Each row is a point on a landscape with many peaks, with its height.
A climber steps from a point to the highest of its 2 nearest points, and stops where none of them is higher. Distance is the straight distance between rows; heights are no part of it.
Z224 height 81: 119; 113; 99; 101; 116; 121; 89; 104; 119; 94; 96; 112; 72; 84; 117; 90; 83; 105; 108; 102; 103; 114; 122; 103; 102; 109; 102; 86; 94; 123; 134; 102; 85; 144
Z119 height 146: 96; 89; 117; 74; 103; 114; 98; 100; 111; 103; 94; 122; 87; 90; 98; 96; 108; 110; 100; 105; 101; 101; 96; 97; 115; 85; 96; 92; 111; 91; 130; 82; 81; 125
Z434 height 229: 92; 97; 115; 81; 96; 114; 115; 89; 104; 84; 109; 93; 110; 108; 103; 76; 97; 110; 93; 124; 91; 104; 130; 76; 98; 73; 99; 111; 122; 107; 106; 97; 82; 96
Z260 height 460: 114; 106; 87; 139; 118; 101; 104; 109; 85; 81; 128; 101; 79; 100; 95; 106; 85; 100; 110; 83; 121; 108; 95; 106; 101; 114; 120; 115; 97; 99; 85; 83; 111; 99
Z492 height 580: 116; 110; 97; 99; 117; 104; 102; 88; 97; 108; 104; 102; 100; 86; 107; 94; 102; 98; 87; 115; 83; 107; 97; 109; 73; 113; 91; 83; 86; 113; 106; 123; 113; 104
Z795 height 270: 89; 100; 104; 117; 104; 101; 106; 114; 92; 91; 80; 97; 100; 96; 103; 81; 89; 131; 87; 124; 119; 140; 99; 119; 93; 130; 108; 89; 93; 123; 95; 120; 100; 93
Z332 height 24: 121; 115; 110; 68; 76; 126; 120; 101; 89; 121; 104; 84; 96; 84; 88; 105; 97; 89; 78; 115; 92; 111; 126; 93; 91; 91; 99; 100; 97; 101; 89; 101; 107; 104
Z607 height 384: 88; 97; 81; 92; 94; 92; 64; 87; 129; 100; 110; 87; 108; 113; 101; 120; 102; 90; 105; 77; 104; 46; 107; 86; 101; 88; 97; 103; 98; 103; 92; 92; 113; 86
Z852 height 669: 79; 98; 109; 98; 72; 91; 108; 124; 88; 90; 80; 94; 122; 108; 106; 93; 102; 125; 96; 106; 107; 98; 94; 93; 124; 99; 119; 111; 112; 106; 78; 83; 82; 74
Z12 height 514: 106; 110; 123; 94; 112; 108; 109; 65; 93; 91; 110; 106; 102; 101; 114; 94; 100; 102; 75; 133; 76; 113; 97; 97; 92; 112; 108; 82; 96; 117; 114; 142; 108; 111
Z514 height 196: 113; 106; 123; 107; 90; 98; 130; 98; 73; 108; 94; 105; 91; 86; 91; 111; 101; 99; 111; 104; 105; 153; 91; 116; 105; 114; 102; 93; 91; 80; 100; 111; 99; 118
Z844 height 264: 110; 110; 112; 134; 100; 90; 106; 80; 105; 107; 110; 84; 107; 106; 119; 116; 79; 90; 128; 101; 98; 116; 98; 97; 123; 116; 107; 72; 83; 104; 111; 111; 104; 141
Z74 height 243: 85; 99; 97; 76; 83; 91; 126; 104; 77; 85; 85; 95; 125; 120; 111; 94; 110; 101; 71; 132; 92; 99; 86; 94; 99; 99; 114; 117; 123; 107; 85; 124; 95; 63
Z563 height 535: 75; 90; 118; 114; 82; 75; 90; 139; 105; 87; 83; 108; 92; 115; 115; 100; 108; 120; 102; 90; 126; 90; 81; 92; 123; 98; 105; 116; 122; 103; 75; 102; 76; 87
Z936 height 374: 103; 100; 92; 76; 92; 108; 119; 86; 83; 115; 118; 83; 126; 100; 90; 94; 94; 88; 105; 98; 67; 73; 111; 81; 85; 81; 81; 97; 105; 83; 93; 99; 112; 84
Z256 height 39: 125; 108; 96; 54; 98; 121; 105; 100; 98; 133; 92; 102; 90; 77; 92; 113; 99; 82; 80; 103; 87; 96; 107; 101; 84; 98; 92; 91; 91; 98; 108; 103; 107; 110
Z842 height 451: 98; 122; 119; 126; 90; 103; 81; 99; 111; 80; 105; 99; 92; 107; 118; 89; 118; 108; 105; 100; 108; 104; 125; 98; 104; 99; 113; 106; 89; 122; 91; 101; 91; 111
Z618 height 582: 94; 123; 99; 95; 108; 101; 101; 98; 88; 80; 87; 99; 105; 104; 107; 82; 129; 118; 75; 137; 92; 136; 105; 117; 70; 123; 105; 97; 67; 138; 101; 141; 100; 85
Z874 height 80: 113; 86; 83; 97; 104; 99; 86; 119; 115; 136; 83; 115; 79; 83; 94; 110; 105; 74; 86; 93; 113; 88; 57; 121; 97; 110; 85; 103; 95; 85; 106; 86; 114; 103
Z140 height 304: 103; 96; 98; 114; 107; 112; 91; 117; 100; 111; 78; 107; 89; 81; 89; 84; 98; 117; 90; 102; 114; 132; 98; 132; 83; 121; 98; 87; 81; 112; 102; 93; 105; 100
Z534 height 123: 108; 102; 73; 106; 93; 101; 110; 126; 85; 128; 94; 87; 113; 81; 102; 93; 79; 103; 109; 90; 88; 81; 76; 100; 100; 115; 93; 89; 99; 91; 86; 80; 114; 90
Z582 height 96: 97; 117; 122; 119; 103; 115; 100; 92; 105; 82; 97; 106; 96; 94; 117; 80; 84; 120; 108; 112; 94; 133; 116; 101; 111; 120; 110; 80; 83; 125; 121; 101; 89; 127
Z735 height 429: 90; 108; 88; 139; 99; 81; 91; 105; 83; 92; 103; 92; 124; 108; 105; 90; 96; 119; 116; 78; 91; 93; 92; 111; 89; 115; 102; 92; 84; 103; 83; 97; 110; 72
Z61 height 157: 108; 113; 94; 97; 93; 101; 90; 123; 99; 97; 103; 117; 80; 89; 113; 86; 128; 97; 93; 100; 101; 75; 83; 96; 101; 95; 99; 120; 105; 98; 90; 88; 97; 100
Z253 height 55: 117; 107; 106; 64; 107; 117; 80; 92; 121; 121; 80; 112; 91; 79; 106; 112; 97; 96; 82; 104; 89; 98; 107; 110; 98; 106; 101; 77; 84; 116; 128; 107; 96; 127
Z313 height 314: 102; 106; 80; 127; 118; 86; 73; 101; 118; 93; 105; 102; 93; 105; 114; 93; 102; 105; 113; 83; 101; 83; 111; 100; 86; 99; 88; 91; 99; 111; 113; 107; 101; 107
Z87 height 739: 118; 116; 92; 125; 111; 93; 93; 87; 88; 96; 116; 112; 92; 93; 99; 115; 116; 79; 92; 93; 92; 95; 70; 118; 83; 123; 108; 103; 69; 98; 94; 97; 130; 93
Z881 height 223: 109; 129; 69; 95; 115; 113; 110; 119; 79; 76; 110; 104; 96; 98; 124; 64; 98; 131; 91; 108; 82; 103; 103; 105; 93; 111; 116; 106; 106; 125; 98; 116; 84; 87
Z638 height 163: 98; 110; 129; 133; 103; 87; 113; 91; 89; 96; 98; 104; 90; 95; 102; 97; 111; 100; 126; 112; 105; 156; 94; 121; 95; 120; 86; 82; 73; 94; 108; 133; 95; 126
Z739 height 56: 111; 85; 112; 93; 97; 104; 87; 93; 118; 135; 91; 114; 89; 82; 94; 103; 124; 77; 79; 112; 95; 89; 60; 115; 101; 99; 85; 88; 95; 87; 109; 94; 111; 112
Z759 height 276: 87; 72; 117; 114; 92; 110; 83; 94; 117; 121; 82; 102; 101; 100; 83; 113; 83; 105; 78; 98; 130; 114; 86; 129; 108; 112; 109; 86; 101; 100; 98; 85; 115; 94
Z100 height 201: 83; 88; 104; 64; 87; 112; 116; 112; 94; 87; 97; 98; 109; 99; 87; 89; 95; 120; 103; 107; 100; 96; 117; 80; 115; 79; 103; 112; 125; 91; 104; 77; 79; 90
Z687 height 93: 97; 95; 122; 102; 103; 99; 106; 104; 98; 91; 95; 115; 76; 102; 90; 131; 83; 105; 125; 71; 124; 139; 112; 106; 130; 103; 114; 100; 103; 82; 119; 93; 77; 128
Z483 height 602: 117; 109; 87; 95; 119; 103; 88; 89; 99; 105; 112; 110; 95; 91; 94; 108; 119; 70; 78; 93; 81; 78; 86; 110; 65; 105; 92; 112; 86; 98; 91; 101; 128; 76
Z908 height 145: 96; 98; 85; 77; 102; 107; 114; 112; 79; 109; 93; 105; 116; 82; 103; 93; 74; 122; 95; 102; 81; 85; 75; 95; 112; 115; 106; 89; 111; 96; 104; 86; 102; 86
Z132 height 133: 97; 83; 125; 133; 108; 88; 96; 86; 110; 108; 91; 113; 86; 103; 90; 106; 111; 94; 113; 100; 113; 142; 87; 128; 102; 107; 85; 79; 91; 85; 122; 115; 95; 127
Z580 height 226: 73; 67; 109; 87; 82; 102; 87; 102; 120; 123; 76; 95; 115; 99; 88; 111; 84; 104; 84; 103; 121; 83; 85; 107; 108; 101; 95; 89; 116; 93; 94; 91; 112; 83
Z360 height 182: 108; 121; 90; 101; 107; 100; 99; 116; 86; 84; 101; 118; 79; 92; 107; 87; 133; 98; 83; 105; 101; 102; 89; 114; 74; 111; 99; 122; 92; 104; 90; 109; 104; 87
Z271 height 340: 84; 104; 119; 118; 98; 74; 98; 109; 105; 89; 88; 112; 101; 105; 120; 83; 113; 118; 131; 95; 92; 111; 102; 91; 106; 95; 80; 87; 106; 94; 119; 112; 72; 119
Z748 height 620: 102; 114; 102; 97; 90; 104; 116; 91; 88; 74; 126; 88; 96; 111; 113; 111; 82; 100; 93; 110; 115; 100; 112; 92; 106; 98; 124; 118; 126; 104; 78; 126; 103; 96
Z703 height 456: 117; 104; 120; 95; 112; 113; 104; 61; 95; 103; 111; 113; 93; 97; 103; 122; 94; 86; 82; 115; 90; 103; 85; 101; 110; 117; 123; 83; 85; 103; 119; 118; 117; 127
Z73 height 288: 78; 77; 117; 99; 101; 89; 77; 72; 130; 97; 88; 102; 119; 110; 85; 105; 104; 101; 98; 95; 94; 96; 122; 99; 89; 79; 83; 89; 109; 91; 122; 101; 103; 88
Z196 height 321: 105; 106; 104; 108; 118; 112; 83; 75; 110; 80; 126; 104; 107; 108; 106; 93; 106; 102; 87; 100; 87; 75; 112; 98; 89; 96; 114; 107; 98; 119; 97; 98; 110; 87
Z791 height 266: 86; 74; 101; 116; 114; 89; 103; 91; 105; 99; 103; 104; 117; 103; 87; 68; 116; 95; 92; 116; 86; 92; 95; 100; 68; 85; 67; 106; 120; 88; 96; 111; 112; 69
Z130 height 202: 84; 82; 118; 80; 100; 102; 106; 84; 107; 99; 101; 103; 125; 104; 105; 78; 106; 112; 84; 132; 81; 82; 91; 86; 102; 83; 96; 96; 123; 106; 104; 104; 92; 87
Z950 height 329: 92; 65; 126; 112; 89; 110; 90; 84; 120; 117; 98; 99; 85; 109; 83; 120; 87; 89; 88; 100; 144; 120; 93; 123; 118; 93; 105; 97; 117; 85; 98; 96; 104; 115
Z980 height 528: 90; 100; 138; 126; 85; 96; 92; 98; 108; 87; 93; 104; 93; 110; 106; 106; 110; 106; 97; 103; 125; 122; 106; 110; 117; 105; 120; 107; 97; 108; 83; 104; 92; 107
Z588 height 448: 95; 99; 80; 73; 112; 104; 73; 89; 121; 103; 108; 93; 107; 104; 102; 117; 95; 85; 77; 89; 100; 58; 107; 98; 82; 97; 98; 109; 110; 109; 86; 115; 120; 76
Z805 height 504: 105; 97; 83; 61; 96; 121; 115; 100; 92; 98; 129; 93; 87; 90; 95; 115; 82; 88; 95; 105; 104; 72; 87; 82; 113; 98; 107; 118; 120; 87; 87; 92; 108; 95
Z26 height 65: 90; 86; 117; 109; 98; 80; 113; 108; 89; 93; 99; 99; 96; 109; 90; 131; 79; 104; 133; 69; 121; 123; 108; 96; 121; 95; 102; 107; 112; 72; 95; 96; 85; 103
Z825 height 399: 118; 96; 80; 109; 141; 105; 97; 99; 97; 92; 101; 124; 80; 91; 92; 111; 81; 104; 106; 83; 101; 112; 93; 117; 94; 123; 112; 89; 85; 104; 137; 90; 103; 120
Z639 height 534: 97; 102; 92; 68; 115; 110; 69; 104; 118; 103; 80; 110; 104; 95; 98; 99; 123; 88; 56; 99; 87; 77; 110; 106; 70; 98; 95; 116; 101; 118; 89; 112; 112; 66
Z89 height 274: 96; 114; 102; 93; 93; 101; 111; 104; 86; 94; 93; 99; 117; 102; 121; 75; 121; 113; 72; 132; 79; 96; 79; 100; 96; 109; 111; 103; 99; 122; 85; 115; 98; 78
Z939 height 527: 89; 114; 96; 104; 111; 103; 117; 94; 80; 66; 101; 82; 114; 126; 101; 67; 129; 114; 81; 151; 92; 143; 115; 106; 71; 106; 105; 111; 77; 140; 94; 130; 91; 69
Z93 height 567: 129; 112; 63; 71; 112; 116; 109; 106; 97; 115; 133; 90; 81; 87; 110; 107; 87; 81; 102; 100; 92; 62; 81; 86; 106; 97; 98; 112; 105; 97; 94; 95; 106; 113
Z829 height 366: 105; 116; 76; 111; 107; 99; 86; 95; 96; 95; 125; 94; 114; 107; 115; 93; 96; 107; 109; 78; 82; 61; 91; 99; 100; 101; 110; 100; 92; 105; 91; 86; 108; 83
Z683 height 173: 85; 95; 101; 73; 97; 101; 99; 110; 97; 87; 96; 114; 102; 95; 101; 106; 91; 124; 108; 91; 100; 84; 93; 89; 121; 97; 111; 96; 113; 94; 115; 79; 86; 102
Z653 height 97: 84; 87; 97; 107; 84; 76; 104; 113; 97; 107; 95; 80; 104; 115; 91; 128; 80; 95; 133; 65; 127; 96; 111; 86; 110; 90; 85; 110; 114; 73; 79; 101; 99; 94
Z28 height 393: 105; 97; 110; 93; 105; 97; 88; 80; 107; 102; 105; 122; 89; 98; 111; 131; 105; 81; 84; 105; 103; 75; 54; 102; 123; 120; 120; 95; 96; 97; 110; 105; 116; 117
Z499 height 522: 85; 110; 119; 128; 84; 80; 108; 101; 80; 84; 91; 94; 125; 112; 101; 90; 122; 115; 109; 100; 94; 117; 102; 107; 97; 103; 108; 108; 80; 103; 74; 98; 97; 73
Z63 height 480: 93; 107; 76; 100; 109; 107; 125; 109; 67; 72; 98; 86; 125; 119; 98; 60; 117; 118; 80; 129; 78; 120; 107; 103; 76; 103; 110; 116; 94; 125; 86; 106; 91; 48
Z422 height 404: 105; 97; 93; 145; 129; 86; 101; 110; 90; 79; 111; 115; 81; 107; 97; 112; 77; 112; 127; 71; 112; 118; 89; 110; 111; 123; 116; 89; 85; 102; 117; 92; 93; 117
Z934 height 242: 104; 117; 89; 113; 111; 98; 115; 119; 83; 87; 101; 102; 90; 91; 117; 72; 94; 125; 111; 115; 97; 125; 100; 107; 90; 117; 95; 92; 105; 112; 103; 122; 87; 110
Z435 height 552: 105; 91; 91; 89; 140; 106; 68; 100; 133; 101; 105; 118; 86; 90; 106; 79; 117; 101; 87; 102; 86; 73; 105; 97; 85; 88; 84; 101; 115; 114; 113; 106; 93; 103
Z528 height 289: 108; 119; 127; 104; 82; 89; 125; 110; 77; 89; 108; 105; 91; 96; 107; 109; 120; 101; 126; 93; 95; 120; 101; 90; 127; 91; 108; 119; 103; 80; 82; 99; 78; 113
Z466 height 8: 108; 110; 101; 76; 85; 122; 107; 115; 91; 111; 82; 100; 93; 87; 85; 93; 120; 93; 65; 110; 103; 117; 118; 109; 77; 98; 101; 116; 94; 107; 84; 96; 105; 84
Z654 height 126: 108; 111; 98; 70; 110; 126; 107; 89; 84; 100; 100; 100; 121; 85; 106; 89; 71; 128; 80; 112; 66; 98; 101; 93; 110; 115; 126; 82; 94; 120; 108; 93; 102; 93
Z22 height 562: 93; 98; 83; 93; 83; 90; 86; 125; 99; 113; 85; 103; 88; 98; 89; 124; 101; 86; 107; 67; 122; 81; 90; 99; 101; 102; 92; 117; 99; 78; 87; 77; 110; 87
Z72 height 317: 91; 89; 105; 83; 95; 97; 119; 91; 82; 104; 103; 106; 127; 102; 85; 85; 119; 84; 87; 110; 65; 80; 89; 92; 76; 84; 79; 108; 106; 80; 91; 101; 113; 65
Z697 height 236: 102; 101; 123; 102; 79; 88; 138; 108; 63; 103; 95; 102; 107; 91; 92; 109; 107; 97; 110; 106; 96; 132; 81; 103; 111; 106; 104; 108; 103; 70; 78; 102; 98; 89
Z838 height 221: 122; 100; 77; 106; 101; 104; 95; 101; 105; 134; 93; 85; 93; 91; 79; 108; 97; 73; 107; 81; 108; 107; 123; 106; 75; 92; 76; 95; 86; 88; 103; 93; 118; 113
Z751 height 430: 77; 87; 125; 103; 72; 84; 89; 132; 109; 104; 66; 107; 90; 110; 98; 98; 119; 114; 103; 88; 129; 114; 107; 101; 116; 85; 95; 114; 113; 93; 88; 91; 72; 96
Z146 height 269: 95; 98; 116; 124; 93; 83; 103; 107; 98; 100; 102; 107; 95; 101; 125; 104; 96; 107; 108; 109; 110; 89; 59; 99; 130; 116; 114; 89; 112; 101; 90; 116; 96; 116
Z657 height 303: 96; 111; 120; 100; 85; 94; 110; 97; 89; 94; 102; 106; 108; 101; 129; 87; 115; 112; 92; 126; 87; 90; 72; 94; 120; 106; 114; 93; 110; 106; 95; 120; 94; 109
Z309 height 497: 118; 103; 107; 101; 104; 101; 88; 78; 108; 110; 111; 105; 89; 96; 81; 103; 137; 71; 88; 95; 85; 94; 115; 100; 68; 79; 79; 106; 84; 91; 102; 101; 117; 95
Z958 height 631: 129; 121; 52; 92; 101; 101; 105; 132; 91; 107; 118; 91; 74; 87; 119; 110; 77; 93; 119; 86; 106; 73; 86; 94; 115; 106; 105; 107; 105; 99; 96; 95; 95; 122
Z989 height 334: 104; 85; 85; 65; 79; 126; 117; 107; 100; 128; 111; 73; 95; 85; 76; 104; 77; 93; 116; 100; 110; 92; 116; 79; 114; 84; 85; 100; 111; 78; 93; 74; 100; 116
Z285 height 205: 108; 115; 70; 80; 134; 110; 103; 118; 85; 85; 103; 120; 90; 88; 111; 75; 107; 111; 79; 101; 81; 94; 95; 108; 72; 110; 98; 113; 108; 115; 103; 114; 94; 80
Z763 height 381: 103; 87; 103; 73; 87; 116; 113; 74; 112; 117; 126; 71; 106; 98; 95; 113; 75; 91; 117; 113; 99; 82; 104; 72; 122; 85; 96; 88; 106; 91; 105; 88; 100; 124
Z15 height 185: 93; 87; 115; 107; 76; 102; 93; 105; 112; 122; 85; 92; 112; 96; 92; 86; 114; 96; 88; 109; 107; 92; 100; 102; 95; 90; 86; 101; 105; 96; 80; 91; 108; 89
Z659 height 103: 121; 95; 61; 97; 115; 101; 95; 124; 107; 143; 91; 94; 99; 78; 103; 95; 88; 80; 101; 95; 91; 71; 70; 105; 90; 113; 78; 93; 92; 97; 96; 87; 115; 103
Z527 height 433: 85; 93; 70; 106; 98; 111; 128; 128; 71; 80; 95; 87; 129; 112; 85; 58; 97; 114; 89; 112; 85; 102; 116; 93; 85; 91; 103; 123; 117; 107; 75; 87; 97; 47
Z325 height 432: 99; 93; 108; 75; 83; 110; 128; 79; 86; 101; 126; 81; 118; 100; 89; 107; 77; 96; 104; 115; 89; 86; 103; 78; 111; 86; 103; 103; 117; 86; 92; 96; 106; 94
Z109 height 740: 113; 115; 67; 89; 92; 84; 86; 127; 103; 109; 98; 100; 77; 98; 116; 128; 99; 83; 117; 76; 118; 64; 83; 96; 109; 103; 98; 111; 99; 93; 96; 99; 99; 114
Z95 height 656: 81; 82; 147; 114; 80; 101; 111; 98; 99; 90; 83; 106; 106; 112; 90; 82; 120; 116; 96; 120; 112; 140; 105; 108; 120; 86; 110; 109; 103; 99; 94; 83; 75; 95
Z223 height 316: 114; 99; 73; 101; 122; 87; 95; 91; 121; 117; 101; 98; 109; 101; 114; 111; 79; 92; 128; 90; 79; 86; 92; 93; 116; 101; 92; 68; 79; 105; 148; 95; 92; 144
Z296 height 291: 117; 105; 80; 88; 83; 110; 116; 122; 94; 114; 110; 78; 78; 85; 88; 121; 75; 93; 123; 88; 125; 109; 118; 87; 120; 95; 101; 108; 112; 81; 90; 84; 96; 122
Z625 height 318: 86; 77; 95; 103; 86; 98; 69; 88; 127; 115; 99; 84; 106; 113; 74; 117; 96; 88; 110; 75; 121; 75; 119; 93; 105; 81; 93; 103; 95; 89; 94; 68; 114; 91
Z227 height 508: 111; 88; 76; 125; 133; 82; 81; 100; 121; 96; 104; 120; 74; 114; 86; 127; 103; 80; 116; 67; 118; 99; 98; 108; 102; 95; 98; 101; 85; 93; 135; 86; 99; 130
Z615 height 222: 88; 100; 107; 113; 76; 98; 81; 106; 125; 110; 84; 77; 109; 108; 106; 74; 109; 108; 97; 109; 112; 97; 135; 88; 91; 83; 84; 103; 108; 117; 80; 103; 99; 93
Z106 height 478: 99; 84; 117; 135; 110; 83; 81; 66; 127; 97; 115; 103; 99; 115; 95; 123; 113; 77; 104; 97; 108; 95; 91; 106; 109; 97; 102; 88; 94; 95; 115; 106; 115; 116
Z348 height 670: 90; 86; 90; 96; 126; 98; 71; 109; 118; 101; 83; 121; 103; 93; 88; 81; 121; 106; 82; 89; 88; 84; 104; 110; 73; 96; 83; 103; 103; 103; 107; 91; 107; 72
Z662 height 755: 97; 95; 98; 106; 99; 95; 100; 86; 101; 85; 119; 90; 99; 114; 96; 119; 87; 87; 99; 91; 122; 87; 110; 95; 93; 91; 107; 117; 117; 92; 84; 107; 116; 89
Z31 height 394: 84; 103; 118; 117; 100; 88; 84; 102; 117; 77; 90; 112; 99; 111; 111; 72; 133; 117; 99; 112; 99; 104; 113; 97; 95; 86; 92; 104; 104; 114; 108; 109; 81; 100
Z700 height 431: 81; 93; 97; 95; 60; 93; 96; 125; 99; 118; 91; 82; 110; 100; 96; 111; 92; 95; 114; 83; 116; 70; 82; 88; 121; 100; 95; 108; 102; 81; 67; 72; 107; 83
Z957 height 586: 92; 85; 108; 111; 117; 92; 86; 71; 110; 75; 124; 113; 97; 119; 92; 134; 97; 85; 106; 83; 115; 81; 94; 97; 114; 97; 120; 107; 104; 89; 113; 91; 111; 103
Z953 height 111: 106; 101; 118; 92; 115; 131; 96; 81; 106; 97; 97; 112; 100; 85; 100; 89; 76; 121; 85; 111; 88; 115; 107; 103; 114; 118; 125; 80; 87; 123; 124; 84; 100; 117
Z153 height 268: 95; 116; 87; 109; 96; 75; 77; 114; 100; 90; 82; 104; 99; 108; 105; 110; 108; 109; 120; 62; 107; 96; 123; 101; 85; 97; 90; 100; 92; 98; 105; 103; 93; 96
Z595 height 345: 103; 95; 80; 89; 103; 96; 102; 77; 120; 124; 117; 72; 115; 107; 112; 115; 73; 89; 127; 102; 91; 77; 97; 79; 119; 93; 90; 75; 95; 101; 121; 97; 101; 136
Z932 height 387: 85; 109; 116; 103; 82; 91; 138; 103; 71; 78; 85; 85; 134; 113; 95; 79; 102; 121; 117; 115; 78; 153; 126; 89; 106; 90; 102; 104; 95; 99; 97; 93; 72; 77
Z225 height 260: 101; 110; 103; 102; 99; 109; 90; 80; 122; 95; 117; 77; 106; 110; 114; 80; 88; 100; 100; 107; 94; 93; 145; 79; 83; 76; 85; 103; 112; 117; 97; 114; 98; 101
Z478 height 338: 95; 115; 120; 108; 83; 84; 136; 114; 72; 86; 97; 92; 112; 101; 114; 90; 100; 122; 132; 105; 82; 139; 109; 87; 124; 94; 100; 104; 111; 88; 88; 109; 68; 102
Z500 height 349: 89; 81; 128; 80; 103; 109; 100; 58; 110; 92; 107; 108; 124; 106; 81; 105; 95; 102; 95; 104; 82; 97; 116; 91; 99; 79; 101; 92; 103; 91; 125; 83; 103; 92
Z33 height 397: 102; 69; 111; 121; 105; 95; 93; 77; 125; 125; 109; 99; 88; 113; 83; 122; 102; 73; 107; 96; 123; 110; 85; 112; 118; 86; 94; 91; 101; 79; 119; 86; 105; 131
Z79 height 354: 89; 94; 108; 114; 87; 102; 87; 135; 108; 102; 69; 107; 81; 99; 92; 80; 119; 118; 87; 98; 130; 127; 109; 118; 93; 100; 98; 109; 100; 110; 90; 90; 87; 93
Z523 height 216: 86; 112; 100; 103; 87; 68; 99; 125; 79; 88; 79; 107; 104; 111; 99; 111; 115; 110; 128; 60; 103; 109; 118; 94; 96; 92; 89; 117; 101; 78; 88; 106; 82; 83
Z911 height 281: 117; 97; 58; 133; 130; 84; 79; 96; 126; 120; 114; 83; 104; 108; 104; 88; 91; 90; 127; 82; 86; 78; 110; 90; 92; 88; 76; 88; 86; 109; 117; 89; 105; 119
Z942 height 532: 102; 115; 103; 117; 101; 94; 113; 104; 79; 67; 122; 102; 87; 108; 111; 122; 83; 109; 113; 84; 116; 109; 100; 99; 123; 113; 133; 119; 113; 97; 80; 111; 94; 98
Z843 height 599: 117; 96; 79; 132; 122; 83; 85; 94; 112; 104; 112; 111; 82; 107; 87; 130; 115; 64; 101; 80; 113; 92; 73; 116; 96; 108; 104; 108; 74; 92; 107; 82; 122; 111
Z447 height 817: 88; 91; 117; 95; 77; 110; 123; 112; 89; 95; 78; 90; 123; 109; 95; 72; 114; 117; 82; 137; 97; 120; 105; 91; 117; 91; 118; 111; 108; 115; 88; 74; 79; 77
Z822 height 254: 125; 114; 89; 103; 97; 107; 99; 106; 104; 111; 102; 91; 71; 92; 95; 115; 93; 85; 115; 85; 123; 116; 128; 99; 97; 94; 96; 104; 97; 94; 105; 95; 99; 131
Z472 height 120: 92; 86; 121; 94; 102; 110; 97; 97; 110; 95; 88; 117; 83; 100; 88; 104; 90; 110; 101; 92; 123; 134; 115; 112; 108; 92; 102; 94; 114; 91; 128; 92; 82; 118
Z141 height 135: 78; 88; 77; 93; 74; 94; 118; 134; 85; 105; 86; 76; 116; 107; 86; 105; 74; 96; 115; 82; 116; 86; 116; 87; 98; 94; 85; 112; 129; 77; 68; 109; 108; 73
Z860 height 290: 107; 117; 102; 113; 126; 121; 81; 67; 120; 80; 132; 91; 104; 109; 118; 79; 86; 103; 94; 105; 78; 94; 136; 92; 85; 96; 105; 92; 92; 134; 108; 112; 104; 104
Z847 height 447: 83; 119; 102; 110; 91; 77; 120; 111; 67; 76; 85; 96; 128; 112; 105; 75; 130; 126; 115; 109; 75; 133; 102; 106; 87; 106; 98; 99; 77; 107; 94; 110; 83; 74
Z388 height 239: 104; 109; 96; 132; 105; 86; 111; 87; 88; 95; 122; 89; 110; 111; 126; 104; 73; 107; 119; 100; 96; 95; 77; 98; 120; 119; 114; 81; 105; 103; 99; 126; 104; 116
Z294 height 292: 117; 108; 84; 115; 117; 82; 113; 90; 91; 103; 104; 103; 102; 104; 114; 121; 75; 93; 134; 90; 86; 105; 82; 97; 123; 118; 109; 72; 81; 97; 137; 106; 95; 145
Z85 height 342: 112; 110; 111; 89; 92; 100; 97; 87; 108; 112; 113; 105; 94; 95; 122; 110; 116; 84; 90; 118; 90; 69; 71; 90; 112; 99; 102; 93; 104; 103; 98; 118; 107; 122
Z482 height 412: 104; 82; 121; 76; 104; 114; 95; 70; 109; 114; 106; 109; 109; 95; 76; 105; 113; 83; 75; 104; 82; 92; 101; 104; 86; 85; 92; 97; 97; 90; 107; 88; 115; 88
Z581 height 208: 85; 93; 98; 70; 80; 95; 114; 103; 93; 93; 88; 97; 113; 111; 96; 108; 106; 86; 75; 113; 107; 88; 103; 95; 85; 90; 97; 121; 126; 91; 82; 121; 107; 70
Z880 height 677: 109; 128; 105; 100; 103; 92; 101; 94; 88; 91; 92; 108; 91; 90; 103; 97; 126; 100; 97; 114; 94; 132; 106; 120; 65; 117; 89; 92; 70; 112; 107; 142; 105; 107
Z166 height 343: 77; 74; 101; 78; 68; 109; 98; 94; 106; 112; 99; 82; 122; 104; 71; 112; 89; 88; 109; 89; 110; 66; 101; 86; 111; 86; 92; 107; 102; 77; 78; 69; 115; 79
Z966 height 69: 128; 107; 93; 67; 134; 130; 92; 93; 115; 107; 107; 114; 74; 80; 106; 100; 87; 93; 89; 107; 88; 97; 115; 97; 92; 100; 101; 92; 100; 120; 129; 107; 92; 133
Z272 height 169: 85; 90; 76; 72; 83; 112; 104; 120; 101; 111; 91; 82; 108; 100; 93; 111; 79; 85; 86; 96; 118; 75; 108; 93; 90; 102; 90; 114; 124; 89; 73; 109; 122; 74
Z112 height 444: 125; 92; 82; 114; 137; 106; 81; 95; 116; 110; 97; 124; 76; 90; 82; 105; 108; 85; 103; 82; 101; 112; 99; 126; 86; 102; 94; 90; 73; 100; 139; 78; 102; 126

Where does a climber stop that starts at each point below?
Z15 -> Z662
Z26 -> Z657
Z360 -> Z447
Z638 -> Z499

Call two points neighbours if one is among the 2 nearest of the other. Go from one point of each pair to the other, from neighbour to neighbour, staying as high as possible. Name the lowest point that can't be avoided.
Z87 and Z348 -> Z838
Z325 and Z348 -> Z625
Z87 and Z662 -> Z825
